Points, in no order, along strands that fork, close into loops and pass close to each other.
Points whose rows are less than 133 apart are linked; no others are. Some points are linked to none.
K_569: [ 23  69  19 -19  36   0  25 -15  31  49 -32  39  -2   3 -23  26   3 -12
 -44 -25  57  -2 -20 -26 -35 -45   8  69 -26  23   9  24  -2  26  -3 -18
  28  44 -42 -16  -5   7  21  25  63]
K_353: [ -19    0   16  -11    6  -21   -1  -10   26  -28 -113   38   51  -17
   -3   10  -66  -27   -4  -17  -55   75  -33    5   -3  -34   25  -16
   31   23   44   -7  -19  -26  -42   23   53   15    7  -23   14    7
    7    0    3]
K_782: [-37 -24 -16 -16 -13 -54  -6  25   4  13  16 -20   8 -16  22  16  28   6
  11  20 -19  15 -31 -26   8  36 -20 -22  29 -22  12 -18  -6  -1  23   9
 -12  20  25   5  -7 -22  12   1 -21]
K_274: [-20 -11 -28   1 -23  61  29  44 -14   0  81   2 -24  10  17 -10  33  11
  -8  -6  40 -25  10   5 -15  30 -16 -82 -30 -13 -18  17  23  -2  33  28
 -48  -6  11  54  14 -31 -10   2  -1]
K_779: [  0 -33  37   7  -6  50  -7 -13 -35  -1  69  -4 -22  -1  12 -31  30  27
  13  11  44 -30  58  -5  14  21 -13 -14 -24 -18 -38 -11  12   5  29  31
 -11 -15  35  36  11   8 -10  17   5]
K_249: [ -6  22  13  14 -13  14  53  18  10  46  43   4   3   4  20   8  33   9
 -31 -13  57 -20  10 -69 -32   8 -33   7 -19 -22 -27  35   2  23  50  -6
 -17  66   1  52  18  -5 -10  33  43]
K_49: [-67 -15 -30  -7 -31 -60 -13  14  -2   2  32  -7 -15 -15  19  -8   6  12
  23  40 -34  19  -4  18  21  40 -38 -11  45 -27  27  -8  -2 -17  15  18
  -5 -15  57  -9   4  -3  17  -4 -49]
K_581: [-13  13  43 -39  25  30  28  -4  48  21 -60  73  54 -73   1  11 -15  -4
 -57 -13  31  95   1 -15 -20 -51 -17  26 -22  20   5  13 -29  26 -26  30
  48  45 -38   2  16 -29   1  13  58]
K_424: [ 48  22  22  -3  25  -5   5  -2   6  70  23 -31 -22  18  -7   5  31  -9
 -11 -13  42 -36   8 -56   8 -15   8  54 -20  -5 -29  20   1  23  47 -42
 -23  37 -56  36 -15  -9   3  10  52]
K_920: [-19 -21 -14 -62   1 -16 -45   6 -59 -21   5 -53   6  -5  27 -21   8  -6
  34  33 -32  33   5  26  21  20  32 -42  -5 -11 -32 -21  15  19 -10 -21
 -35 -34  23 -18  -6  -3 -30 -37 -52]
K_624: [  2 -17 -26  15  -8  -3  -5   4 -14 -40  -7 -16   2   7  -1  11 -20  -1
  38  11 -44 -15  -5  27  -2  11   1 -41  23   6  20  -7  13 -37 -10   0
   1 -27  25 -17   3   7   1 -19 -39]
K_221: [-12  17  57 -52  23  32  -1 -10  17   6 -30  62  31 -42  -7  -2   2  13
 -29 -27  14  83   7 -12  -3 -46 -16  39 -11   3   2   6 -39  10 -26  23
  27  23 -24  -7  -3  13   4  23  44]
K_992: [ 54 -10  42  -7  37  38 -49 -18 -45 -14  17 -26  -4  37 -16 -15  -7   2
  10 -32   9 -21  38  23  42 -11  32  30 -43 -15 -41  -4  13  24  -8 -32
 -17 -34 -22 -19 -12  21  -8  -5 -21]
K_541: [-27 -44  33 -18 -27  45   3  27 -31 -27  46  21  -5 -20  19  -7   6  19
  18 -19  14  39  21   6  -9  23 -23 -59 -20 -15   1  19  -5 -15  -2  46
 -14  -9  26  33  34  13 -17  17 -26]
K_785: [ 38  -7 -71  -3   8  35  26  75  36   4  10 -13   6 -17   2  42   8  -2
 -50 -25  26  17 -29   3 -24 -26  -7 -27 -16  21   5  46  14  60  17  -3
 -27   1 -83  56   1 -56 -38 -21   9]
K_828: [ 14  -3  -8  11  -1  25  -6 -17 -34 -11  67  -7 -51  40 -18 -43   9  18
  -2  -5  18 -51  18  17  59  19  11  20 -37  -8   1 -10   5  18   7   2
 -33 -31  40 -27 -15  23   7  17  -9]
K_502: [ 22  -7 -61 -19 -14  29  22  55  33  27  15 -33   4 -35  -3  30  31   6
 -35  10  18  15 -29   8 -29 -19 -14 -40  -4  16 -11  23   5  26  28 -19
 -39  -5 -67  63  -3 -68 -24 -29  16]
K_294: [ 31 -14 -13 -32   6  -3 -35  11 -20 -13  -1 -36  13  22  -2  -1  -6   6
  -4 -25 -39   3 -33  27  22  -1  40   8  -1   5 -11 -14  10  10 -22 -38
 -34 -21 -33 -17 -20   3 -12 -23 -24]
K_326: [-54 -36   6 -22 -51 -50 -13 -33 -35  24  66 -12 -25 -46  24 -57  52  13
  -3  62  15   6  34 -22  32  27 -18  21  16 -14  -1 -28 -21   0  25  43
 -25  -6  56  19   1   8  -9   7 -20]
K_555: [ 17  25 -46  35   5 -40  15  32  56   5 -30  17   9  33   3  37 -35  -2
 -20 -23 -41 -10 -72  21 -16   2  21  34  34  16  57  -6  -6   2 -20 -25
  13  16  -9 -41 -22  -8  20   7  -3]
K_316: [ 48 -21 -62  -1  10  39  31  84  25 -16  -2   3   9 -20   8  44 -19 -19
 -57 -39  42  60  -6   4 -31 -36 -18 -36 -35  15  -4  78  11  76   1  25
 -15  17 -83  62  11 -47 -59 -13 -19]
K_680: [ 18  45  43   6  23 -14  14 -43  45  39 -80  39  14 -19 -29  17 -30 -35
  -7  -8  -1 -12 -15   5 -29 -44  25  37   6  44  16  -9 -16 -19 -19  13
  55  31 -36 -16  10   7  44   4  59]
K_831: [ -1  13  -8  64   8 -25  -9 -47  14 -37 -26  20 -18   7 -36 -27 -44   9
  37   3 -37 -37  26  21  18   0   8  37  13  -8  21  -4  -6 -39 -37 -17
  16 -36  36 -51 -14  41  29  -3 -19]
K_528: [-37 -32  13 -35 -25 -59 -36 -37 -43   4  31 -35 -24 -27   9 -53  42   6
  10  59 -10  15  24 -10  48  18   7  34  16 -10   3 -42 -14   0  18  24
 -18 -16  42 -10 -17  12 -14   9 -25]
K_433: [ 27   9 -31  24 -12  35   8 -12   1   5  25 -16 -25  17 -12  -2  24  -9
  14  40   9 -78  -1  19 -18   0  -5 -20   4  31 -22 -17  34 -31  11 -25
 -15 -34 -12  17  -7 -18  10 -36  11]
K_898: [ 23  24   8  84  22 -40  12 -46  19 -17 -25  17 -25  25 -39   2 -26  -5
  20  -2   7 -81  33  -2  -1   6  13  46   2  -1   0 -13   8 -22 -23 -19
  22 -11  36 -38 -15  29  36  12   9]
K_859: [-29 -18 -31  -2   0 -69 -26  11   9  26  -3 -49  11  11  29  37  26  -8
  22  43 -27   5 -33  -6  -5  29  -4  -8  34 -15   1 -32   4  11  14 -18
   4  12  25 -10 -20 -27  16 -10 -25]
K_253: [ 16  21  -8  28   0 -17 -18 -39   0 -26 -13   4 -22   9 -39 -28 -25  10
  17 -10 -58 -29  -8  36  28 -14  24  45  13  14  24 -15 -17 -32 -40 -31
   1 -52  12 -60 -28  38  22 -12 -15]
K_819: [-19  67  16  26   2 -30  73 -32  26  31 -15  40 -12  21   5  17   2 -11
 -38  -6  42 -30  -1 -56 -38   2  -9  36  12 -13   9  17  -6   4  12  -4
  34  78  37  -9  17   5  22  51  70]
K_807: [ 31  21 -55  40   6 -20  13  49  31 -11   4  -2  -9  55  11  31 -21   3
 -26 -28 -38 -30 -68  38 -10  12  26  20  33  18  40   1   0  13 -12 -30
 -16  -5 -12 -36 -20 -11  14 -12 -28]
K_683: [ -6 -34  34 -27  -2  38  -9  23 -17 -20  15   9  14 -16   9  -2  16  17
   3 -16   9  27  11  -5  -6  -2 -21 -35 -13 -15  -4  12 -10  -6   7  24
   3   8  -3  16  18  13 -17  17  -5]
K_379: [-35  -4 -23 -47 -48  -2 -16 -14  -3  -2  23  -4 -18 -51  -9 -46  34  13
   6  44 -35  39 -17  23  27  -5  -9   7  30  12  26 -25 -28 -29  -9   9
 -23 -31  17  -9 -12   1 -13 -10  -2]
K_504: [-49 -30  13   9 -50 -32   6 -27 -13  25  68   5 -28 -45  26 -40  39  23
  -4  43  27 -15  36 -42   6  31 -25  12  13 -14  -5  -8 -26 -10  35  52
  -5   6  54  29  13  -3  -2  18   8]
K_471: [ 12   5  68  20  41 -42 -39 -31  -6 -10 -84  -7  45   8 -10  15 -38 -23
   5 -22 -15 -16  28 -20  14 -12  40  24  12 -11 -12 -34   3  11 -23   2
  43  14 -14 -25  -2  18  28  20   5]
K_242: [ 16  38 -28  69 -10  14  37  16  46   9 -10  -8  -2  35 -12  34  -4 -19
   9  19   4 -79 -25  -1 -55   6  -9 -16  32  31  14  13  26 -27  16  -7
  13  26 -12   7   3 -30 -10  -1  22]
K_832: [ -8 -26 -16 -29 -14   8 -19  14 -40 -13 -37 -47  37 -13  32  19  -7 -30
  54  21 -37  58 -17   6 -40  -7  17 -89   9   2 -20   7  18 -15   4  -9
  16 -25 -18  18  18 -11 -43 -39 -50]
K_976: [ 23   3  17  -7  12 -44 -46 -40 -15   7  -3 -17 -13   5 -25 -20   4   4
   5  -7 -37 -36 -14   6  55   0  47  70  15  -1   7 -33 -12  -5 -26 -30
 -18 -30 -12 -48 -40  31  24  -3  -8]
K_827: [ -37   -6    1  -37   -7   21   31    8   61   26  -23   51   47 -109
    8   -3   17   30  -40   -9   22   97   -9  -24   -2  -28  -20   15
  -11   18   23   22  -37   17  -29   30   21   16  -40   29    7  -33
  -13    9   55]
K_321: [ 29  -4 -33  30   9  26  -7 -14 -25 -28  48 -17 -39  61 -18 -38 -11  11
   7 -13 -10 -63  13  38  51  34  11  16 -30  -8   8 -11  20  14 -11 -17
 -31 -50  40 -36 -12  18  17  -3 -33]
K_660: [ -2   8  32  11 -12  10  30 -11  -5  33  44  13 -16   0  12  -3  38  24
  -8  -6  55 -31  24 -64  -9  11 -21  15  -5 -24 -25  18 -13  10  49   2
  -4  39  13  36  10   7   3  29  43]
K_814: [ 25 -16   3  30   5  20  -8  -7 -17 -57 -40 -18  16  23  -7   9 -44 -19
  45  -8 -30 -15   9  24 -16  -3  20 -40   6  12   1   3  20 -38 -24  -7
  15 -34  11 -16  15  11 -17 -17 -44]
K_382: [ 29  44  28 -24  36 -10  -1 -11  42  60 -59  30  21 -10 -18  24 -10 -20
 -35 -24  22  20 -16 -16 -17 -44  19  67 -21  31   6  13 -14  22 -11 -11
  37  40 -72 -11 -10  -2  26   8  56]
K_420: [ -7  -7 -49  -2 -35  15   1  21  -5 -41  -2  -1 -18   3   1  -9 -27  20
  13  -3 -47  21 -27  39   1   4  -1 -35  27  19  44   7   4 -38 -26  -5
 -12 -43  27 -10   4   6  -7 -27 -29]
K_63: [-13  -9 -37   2 -14  56  56  71   6 -22  38  38  -5   0  23  33  13  11
 -37 -36  49  27 -17  -5 -45  13 -32 -65 -21  -1  13  51   9  15  15  31
 -22  26 -14  44  30 -24 -30  15  -2]
K_796: [ 13  -3  60 -24  19  69   2   6 -17  -4  26  42   0 -29 -15 -10  16  29
  -8 -26  41  45  36  14 -17 -36 -26   9 -27 -13 -25  25 -28   2   9  12
   3  -3 -26  29   6  10 -23  10  20]
K_302: [-12   4  -6  11 -14  26  53  48   7  17  29  26   2  -2  28  34  24   9
 -36 -26  58   6  -6 -40 -44  20 -42 -32 -17 -21 -14  44   3  17  32  18
 -22  63  -2  44  24 -15 -14  34  20]
K_546: [ 52  15  34 -23  22  -2 -19 -36 -15  54  25 -13 -41   5 -21 -14  40   4
   2  -4  30 -38  22 -27  20 -20  21  70 -19  -1 -27   9 -13  12  21 -26
 -12   1 -57   9 -25  13  12  -5  37]
K_994: [-26  -9 -12  21  -6  -3  36  57  -8  -4  57  17  -8  34  29  31  24  11
 -24 -42  45 -11  -9 -36 -16  55 -39 -46 -21 -28  16  45  17  22  37  34
 -27  46  49  27  30  -1   5  34 -12]
K_98: [-17 -20 -45 -40 -31  20  -6  23   4 -32  13   0  -9 -28   3 -19   0  30
  -5  -3 -26  42 -34  24  12  -4  -4 -31  23  17  47   6 -14 -19 -10   5
 -13 -36   6   2   0  -2 -18 -31 -16]
K_28: [-27 -40  19   6 -26  55   8  14 -25  -1  85  -1  -9 -10  20 -20  24  14
  24   9  33 -13  49   2  -2  31 -26 -70 -17 -21 -27   2  17 -12  26  56
 -24  -9  43  56  28  -6  -7   2 -12]
K_897: [-26  12   1  39  23 -89   5 -33  48  25 -59  23   2  20   0   8 -31 -16
  -8   2 -47  -8 -26 -12  32  18  13  63  40 -21  29 -40 -17   2  -4  -5
  36  33  23 -29 -19  -4  46  21  16]
K_675: [ 26 -11 -24  24  10  24 -27  -8 -36 -49   9 -31  -8  46 -12 -32 -42   0
  25 -18 -36 -41   9  41  49  19  33  -3 -26  -4   2 -14  15  -3 -35 -25
 -27 -70  39 -50  -6  26  10 -11 -53]
K_140: [  6   7   8  17   7 -31 -14 -11  20 -21 -68   8  37   4 -11  12 -54 -18
  11 -15 -62  17 -29  19  -5 -19  29   5  37  15  34 -17 -11 -22 -37  -4
  32  -5   4 -32 -12  11  10  -3 -10]
K_375: [ -8 -31   0 -18  -5   4 -12  26 -13  48  39 -49   5 -13  13   3  40 -16
   8  36  38  10  28 -19 -11  -6 -24 -51 -14 -16 -68  -5  20  23  51 -16
 -35  15 -30  72  -7 -46 -22 -14   9]
K_934: [-62   9  30  25   8 -50  26 -52  29  12 -44  60  -9 -22 -14 -15 -33  -9
  -1   0 -23  12   9 -18  17   3 -18  30  27 -15  31 -21 -35 -22  -3  34
  53  47  41 -17  17  22  42  41  45]
K_786: [ 10 -14  31  40  31 -59 -36 -39 -11 -18 -55 -28  26  10  -6   6 -24   4
  21   6 -15 -50  32 -17   1  14  29  29   6  -7 -14 -40  13   1 -18  -4
  22 -26   9 -19 -13  18  21   2 -23]
K_202: [ 16  -5  31 -18 -13  42 -37 -36 -46 -49  -1 -19  -9 -15 -11 -56 -14   6
  41  13 -25  -4  44  26  39  -5  23  -8 -15  -1 -21 -18   0 -32 -17  -8
  -4 -72  22 -42  -1  26 -26 -15 -32]
K_656: [-24 -26 -33 -13  -1 -72 -26   8  -5  42   6 -69  15  14  39  28  60 -10
  15  72  11   0  -7 -15 -18  32   2 -20  20  -7 -34 -40  23  48  27 -31
 -10  25  18  12 -20 -35   8 -32 -16]
K_809: [ 20   2  10 -10  13  38   7  39 -10 -35  -8  36  17  26 -10  29 -16   5
 -39 -50  27  38  -7  11 -27 -30  -5  -7 -24   9  18  22   5  26 -19  -1
  13  20 -13 -18  15  22 -18  16 -10]
K_781: [ 29 -14  50 -38  33  66 -19  14 -30   9  50   3 -16   7 -18 -23  11  21
  -2 -19  33  20  43  24  24 -37 -11   6 -47 -31 -60  17 -10  27  26   5
 -35 -13 -26  39 -13  -5 -31  -2   0]
K_296: [ 28  -6  -7  40  -6  41  13  23 -16 -69 -29  23   9  37 -16  20 -55 -26
  10 -36   2   2  -1  32 -41 -19  12 -49   2  22  30  26  14 -19 -37  20
  26  -6  11 -12  32  28 -22   3 -42]
K_71: [ 11  -6  47   7  -6  41   8 -16 -16  18  53   5 -28  -1   6 -17  33  20
   2  -6  58 -34  44 -24  -1   2 -25   6 -19 -20 -37   3   1   6  37   5
  -7   9  -1  39  10  10   1  17  29]
K_754: [-37  -9 -26 -66 -32 -29 -48 -13 -45 -13   6 -40 -11 -22  25 -46  45 -10
  35  73 -40  34   2  50  12  18  12 -29  15   4 -23 -27   5   7 -12 -25
 -34 -29  50 -22 -13   6 -36 -36 -46]
K_192: [ 13  16 -35  45 -18   2  16   8  25  17  24 -26 -12  28   9  31  20  -7
  19  38  -3 -72 -19  11 -29  21 -14 -24  22  19  -4  -8  33 -19  30 -18
  -5   6  -2  20  -5 -35   1 -26   7]
K_421: [ 32   9  33  39  30 -19 -18 -20  -6 -24 -87  -3  58  20 -13  17 -61 -40
  13 -26 -43 -14 -10  15 -19 -25  53   6  29  18   4 -22   5  -8 -43  -7
  20   1 -23 -35   1  12   5  -5 -20]
K_817: [  3 -14 -33 -22 -27  28  12  29  14  58  35 -39  -3 -36  -4  17  51  -8
 -11  39  26  14  -5   0 -21 -12 -22 -46 -15 -15 -45  -1   6  10  38 -20
 -55   4 -50  72  -6 -59 -21 -24  21]
K_500: [-68   4 -26 -20 -23 -60 -23 -28   5  -3 -35   1  -1 -36   5 -33 -31   4
  37  49 -80  50 -26  34  32   3  -2  10  59  -8  32 -24 -22 -43 -15  -7
  27 -19  42 -42 -17  -1   9 -14 -32]
K_775: [-19 -25 -13  24  -8  50  26  43 -21 -38  58  18 -27  43  14  13 -17  -8
  29 -25  24 -20  27  22 -11  47 -27 -88 -22  -5  22  24  29  -5   8  47
 -12 -15  47  29  50   9   2   6 -39]
K_545: [-15  24  -8  51  -9  11  39   9   5 -16  32  32 -21  35  -5  15   0   8
 -12 -20  41 -45   1 -10 -27  15 -29 -11   2 -10  23  24   3 -13  13   5
   4  31  36  -6  21  26   4  28  19]
K_256: [  49   10   18   47    8   23    9  -52  -13  -22   28   -2  -42   45
  -18  -25    7    7   18   14   46 -108   58  -11   13   22   -8   30
  -36   -3  -36  -10   20   -6    3   -2    7  -34   31  -18  -10   27
   24   -4    8]
K_392: [  3  35 -19 -11   2 -22   9   1  46  36  -5  11  -4  -2  -7  13  18  12
 -22 -11 -17 -10 -49 -16   2  -2  12  61  12  17  32  -5 -22   2  -2 -16
   6  21 -30 -18 -24  -1  23   5  51]
K_223: [ -5 -45  19 -11   8  -7 -27 -15 -21  33  11 -57  15 -13  23  12  37  -4
  24  51  28 -18  45 -21 -25   4 -18 -33  -8 -12 -73 -19  41  14  39  -8
   0  -1 -14  60   4 -19 -10 -17  -4]
K_271: [  9 -18 -28 -39  -5   3 -34  18 -33 -20  26 -37 -13  21   3 -19  11   1
   9   5 -34   6 -24  40  26   8  28 -21   0   3  -9 -29  20  10  -8 -25
 -46 -34  -1  -8 -25  -6  -6 -34 -36]
K_858: [ 31 -19  60 -46  19  65 -52 -10 -58 -23  15 -24   0  -6  -5 -43  -8   8
  32  -7 -13  15  63  23  50 -13  30   3 -41 -14 -63  -6   1   2   0  -5
 -25 -59  -6  -9  -1  10 -32 -20 -30]
K_138: [ 47  -8 -43  30   9  17   9  55  -2 -34   7  -4   8  55   7  33 -23 -16
 -16 -39 -21 -14 -61  34 -25   9  26 -26  12  21  24  12  25  22  -9  -2
 -22   6 -28  -7  -4 -15  -6 -12 -47]
K_839: [ -7  84  29  -9  23 -10  59 -23  27  49 -38  58  -5   6 -15  20   3 -20
 -46 -16  59  -1 -15 -50 -39 -30  -5  64 -17   9  10  11  -3  11  -6  -9
  30  65  -1 -20  -5   1  25  47  74]
K_716: [ 35  -3  11   5  33  17  -1  60 -14 -26 -13  20  34  41 -17  44 -17 -33
 -49 -48  47  40 -13  -6 -26 -23  -5  -6 -27  -8  -2  33   9  42 -12  10
  10  56 -39   0  12  15 -19  21 -24]
K_835: [-31 -30 -24 -50 -21 -10 -19  15 -38 -29  -5 -37   8 -20  37  -1   5 -17
  51  30 -33  46 -12  15 -23  17  13 -89  15  -2  -8   0  17 -18  -4   1
  -7 -32  20   5  10  -5 -33 -38 -55]
K_130: [ 38   3  11 -34  23  49  -8  22   3  29  41  -7 -19   2 -21   1  21   9
 -29 -15  36  -1  14   8  14 -39  -6  22 -43  -8 -39  28  -2  28  27 -22
 -44  -7 -68  37 -21  -5 -21 -12  27]
K_742: [ 44 -11 -26  12   0  48   9  52 -17 -51 -10  19  10  40  -7  25 -43 -14
 -17 -49   4  17 -25  25 -35 -22  13 -41 -12  30  29  37  17  19 -29  12
   2  -5 -25  -2  27  12 -21 -15 -30]
K_470: [-27  19  46 -10  13   8  42 -17  45   4 -80  75  43 -35 -10  14 -35 -26
 -45  -6  11  72 -11  -5 -14 -31  -7  -4   3  23  31 -10 -29  -6 -32  45
  70  60  -1 -11  20  -3  21  16  49]
K_631: [-72  -3 -21   9  -7 -63   6 -14  41  13 -57  18   9 -27   8  -3 -43  -3
  32  26 -84  57 -28  13  17  12 -22   1  59 -11  46 -24 -19 -35  -7  13
  45  11  37 -25  -6 -16  21   1 -16]
K_215: [-49   5 -41 -46 -46 -42 -40 -26 -19   2   3 -16 -15 -49   8 -51  25   1
  21  75 -62  45 -18  40  25  -2  -3   4  52   4  19 -37 -19 -19 -17 -23
  -8 -25  42 -41 -16   6 -20 -22 -34]
K_46: [ 36  -9 -16  -2  35  36  11  83 -11 -22  -4  25  21  32 -13  52 -26 -34
 -66 -45  52  63 -11  -3 -36 -36 -20 -17 -54   2  -5  68  15  63 -15  21
  -5  47 -59  33  13 -13 -45   4 -27]
K_435: [  2  -1  38 -47   7  24 -31   1   2  -9 -44  15  44 -37  -7  -5 -12  11
   1 -20 -21  61  -4  -9  10 -35  18  12   8  11   3  -3 -23 -14 -20   2
  19  -4 -43  -8   0  17  -6  -3  20]
K_134: [ 55  25  38   6  25   3 -20 -43  -8  19  -4   8 -27  25 -30  -2  17  -3
   4 -21  27 -58  20 -10  14 -11  28  63 -22   9 -12  -6   0   1  -3 -33
  -2 -13 -31 -27 -25  35  32   6  24]
K_225: [-73   2  -8   5  -5 -60  14 -14  37   6 -41  40   8 -28   2 -10 -41  10
  -2  13 -63  48 -26  -1  38  18 -30  16  49 -17  52  -9 -34 -27 -10  24
  42  28  43 -25   4   7  33  27  12]
K_758: [-31  39  15  24  20 -60  30 -56  55  28 -55  48 -15   1 -19  14 -26 -19
 -11  -4 -25  -6 -13  -8  18  -4   6  50  25   8  38 -23 -30 -16 -14   6
  51  43  20 -42  -3   2  51  26  63]
K_684: [ 52 -13   9 -16  44 -37 -51  -1 -15  22  -7 -44  33  28  -6   6  -3 -21
  -5 -40 -27 -12 -20   5  23 -13  44  40  -7  -2 -28 -16  15  30  -5 -50
 -30  -2 -61 -12 -24   0   6  -9 -14]
K_75: [ -6   5  11  13 -26  39  -1 -19  -3 -19  35  19 -25 -14 -14 -28  14  21
  12  13  -3 -27  13  16   7  -5 -16  -4  -1  10  11  -3 -19 -39  -7   2
   4 -31  12  -3   7  23  -2   0  24]
K_305: [-20  10 -16  41 -22  -5  39  24  -5   5  65   6 -26  49  18  11  17  19
 -21 -14  35 -48   5 -35  -2  55 -31 -20  -4 -22  11  28   7   9  40   9
 -25  28  57  11  20   9   4  19   8]
K_653: [-11  51   8   7  12  -7  30 -42  53  11 -56  60 -11  -8 -31   6 -30  -2
 -12  -7  -9  -5 -16  13 -15 -35  13  45  15  38  42 -10 -20 -28 -35   6
  47  13   0 -34  -5  23  27  12  68]
K_794: [-69 -18 -42 -24 -38 -42 -23  18 -21 -15  28 -20 -23 -10  24 -13  -3   0
  36  43 -41  37  -7  35   9  50 -35 -45  37 -16  24   1   8 -14  -2  13
 -18 -33  68 -14  17  -3  -1 -23 -84]
K_911: [ -2  24   4  64   6 -10  27 -22  11 -11   9  21 -21  48 -11  13   0   6
  -4  -9  24 -70   5 -15 -13  17  -6  20   5   0  12   8  11  -6   2 -10
  20  24  31 -22   8  23  11  29  20]
K_750: [ 19 -31  21   6  22 -23 -42  -8 -24  15 -10 -60  23   2  13  20  13  -9
  27  30   8 -24  25 -13 -11   1   5 -15   2 -11 -48 -27  34  11  28 -20
   6   0 -27  30  -5 -11   3  -8 -17]
K_460: [ 10 -24 -11 -34  10  15 -28  11 -53  -3 -37 -60  32 -10  38  15 -18 -59
  54  31 -25  54   1  20 -51 -21  29 -81 -11   4 -55   5  33   5  20 -28
   9 -23 -50  37  10 -18 -54 -52 -58]
K_100: [-19  10 -31  47   7 -64  13  11  48  11 -36   9   3  27   9  35 -34  -7
  -1  -3 -45 -15 -38   9   4  26  -3  35  55 -12  36 -19  -7 -10   4 -11
  26  25  17 -33 -21 -12  43  18  -6]
K_589: [-31  65 -13  24 -17 -28  66 -18  30  37   5  28 -24   5  18  -7  25  15
 -25  -4  12 -22 -21 -61 -11  19 -17  52  18 -13  34  17 -25 -13  13  -2
   8  51  22  -6   1  -3  19  36  63]
K_359: [ 30 -16  20  -3  34 -41 -42  -8 -17  25 -14 -47  29  24  -1  16  11 -15
   0  -6  -2 -15   0 -20  17  -9  23  33  -5 -14 -32 -22  19  23  15 -34
 -11  12 -45  10 -17   0  19   4  -9]
K_457: [ 25   5   9  15 -12  27 -24 -43 -34 -67 -11 -13  -7  -4 -19 -55 -49   3
  53   1 -39 -36  41  38  47  -2  22  10 -24   8 -14 -10   2 -48 -42 -20
  -1 -85  42 -56   4  37  -6 -21 -39]
K_729: [-10 -11  -1 -58  -2   2 -15  14  32  -9 -46   1  52 -53  -3  -2  -8  22
  -5 -16 -26  84 -33 -13  20 -37   7   8   3  18  17   3 -31  -3 -29  11
  13  -8 -46   0  -3 -10 -12 -15  22]
K_266: [-44   3  17  13 -44  -8  40 -20   6  37  61  37 -15 -40  22 -26  39  26
 -13   2  26  -6   3 -63  -8  26 -28  12  13 -33   6  13 -32 -14  30  30
  -9  45  39  28   7   1  10  41  37]
K_772: [  1 -22  23 -25  -2 -28 -49 -26 -34 -14  19 -37 -10   4 -10 -31  18  14
   8   8 -18  -9  15   8  58  14  22  38  -4 -15  -2 -29 -11  12   4   1
 -15 -30  10 -29 -24  20  -6  11 -25]
K_180: [ 45  37  -8 -22  18  15  11  15  35  69  17 -25 -18 -10  -8  18  28  -1
 -36 -15  49 -10  -2 -15 -12 -46 -12  40 -47   7 -30  52 -11  21  35 -30
 -32  18 -88  46 -12 -27 -16   0  53]
K_909: [ 36 -24  12  43  11  -8 -17 -45 -21 -31  -3 -32  -9  25 -10 -13 -18  25
  23  31  25 -83  69  -4  15  33  -2  19 -27 -12 -40 -23  29   0 -13  13
  17 -52  39 -14   3  25  19  -3 -28]
K_235: [-18  41 -36  -8 -24 -20  39  -4  57  49  -1  10  -7 -30   8  -6  39  19
 -26  11  -4   7 -40 -37  -1  13  -9  50  11   9  32   1 -32  -8  11  -8
   5  29 -25  -3 -12 -33  12  11  62]
K_69: [  -5   10   49  -20   14    9   -1  -11   29    1 -114   36   72  -28
   -6   19  -54  -36  -14  -18  -21   82  -18   -6  -13  -47   16  -18
   13   26   10  -14  -24  -11  -30   37   71   39  -35   -6   28   -3
    7   -4   29]
K_423: [-49 -31  -7 -37 -37  -4 -21   7 -42 -33  18 -26  -3 -31  31 -13   2  -3
  46  30 -24  41  15  15  -1  35 -21 -75   9 -12   1  -2   7 -24  -2  29
  -5 -42  53   1  24  -6 -25 -22 -59]
K_292: [ 50   6  45  17  37  19 -29 -21 -26 -14  -5  -4   0  36 -25  -2  -2  -5
   6 -34  16 -47  26   4  16 -10  25  37 -23  -2 -28 -11  11  15 -23 -25
  -2 -19 -24 -25 -10  31  17   7  -9]
K_328: [ 25  12 -15  40  -7  41  15 -21   2  -9  48 -12 -40  29 -14 -23  31   2
  22  25  33 -94  30  -4  11  25 -13 -11 -26  14 -23  -5  31 -26  16 -12
 -19 -29  20  11  -6  -1  10 -17  13]
K_125: [-11  -5 -54   9 -24  72  56  65   9 -10  50  13 -26  10  21  20  16   9
 -26 -17  34 -11 -10  10 -32  18 -18 -81 -13   2  11  39  19  10  22  33
 -37   0 -10  60  29 -35 -20  -3   3]
K_89: [ 20 -25   4  39  12 -33 -24 -35 -23 -33 -26 -47   6  21  -2  -4 -14   9
  31  21  -5 -63  39   1   6  31  11   1  -6  -3 -27 -36  35 -11 -12  -9
  10 -47  28 -18  -7  10   9 -12 -33]
K_634: [-19 -20 -10 -63 -18  13  -2   9  40   4 -12  14  37 -96  -1 -16  20  38
 -26   6  -7  86 -27 -18  17 -27  -7  15   2  17  15  13 -38   4 -28  16
  -4 -13 -34   9  -8 -30 -16 -12  34]

A tip is a point with one link. Name the tips that can be reached along the links from each point below, in the order of the rows.
K_814 => K_656, K_392, K_460
K_326 => K_828
K_471 => K_242

How many points has the smallest loop of links through each point below? Write - if it is on no loop.
K_555 => 18
K_831 => 16
K_221 => 6
K_71 => 9
K_424 => -
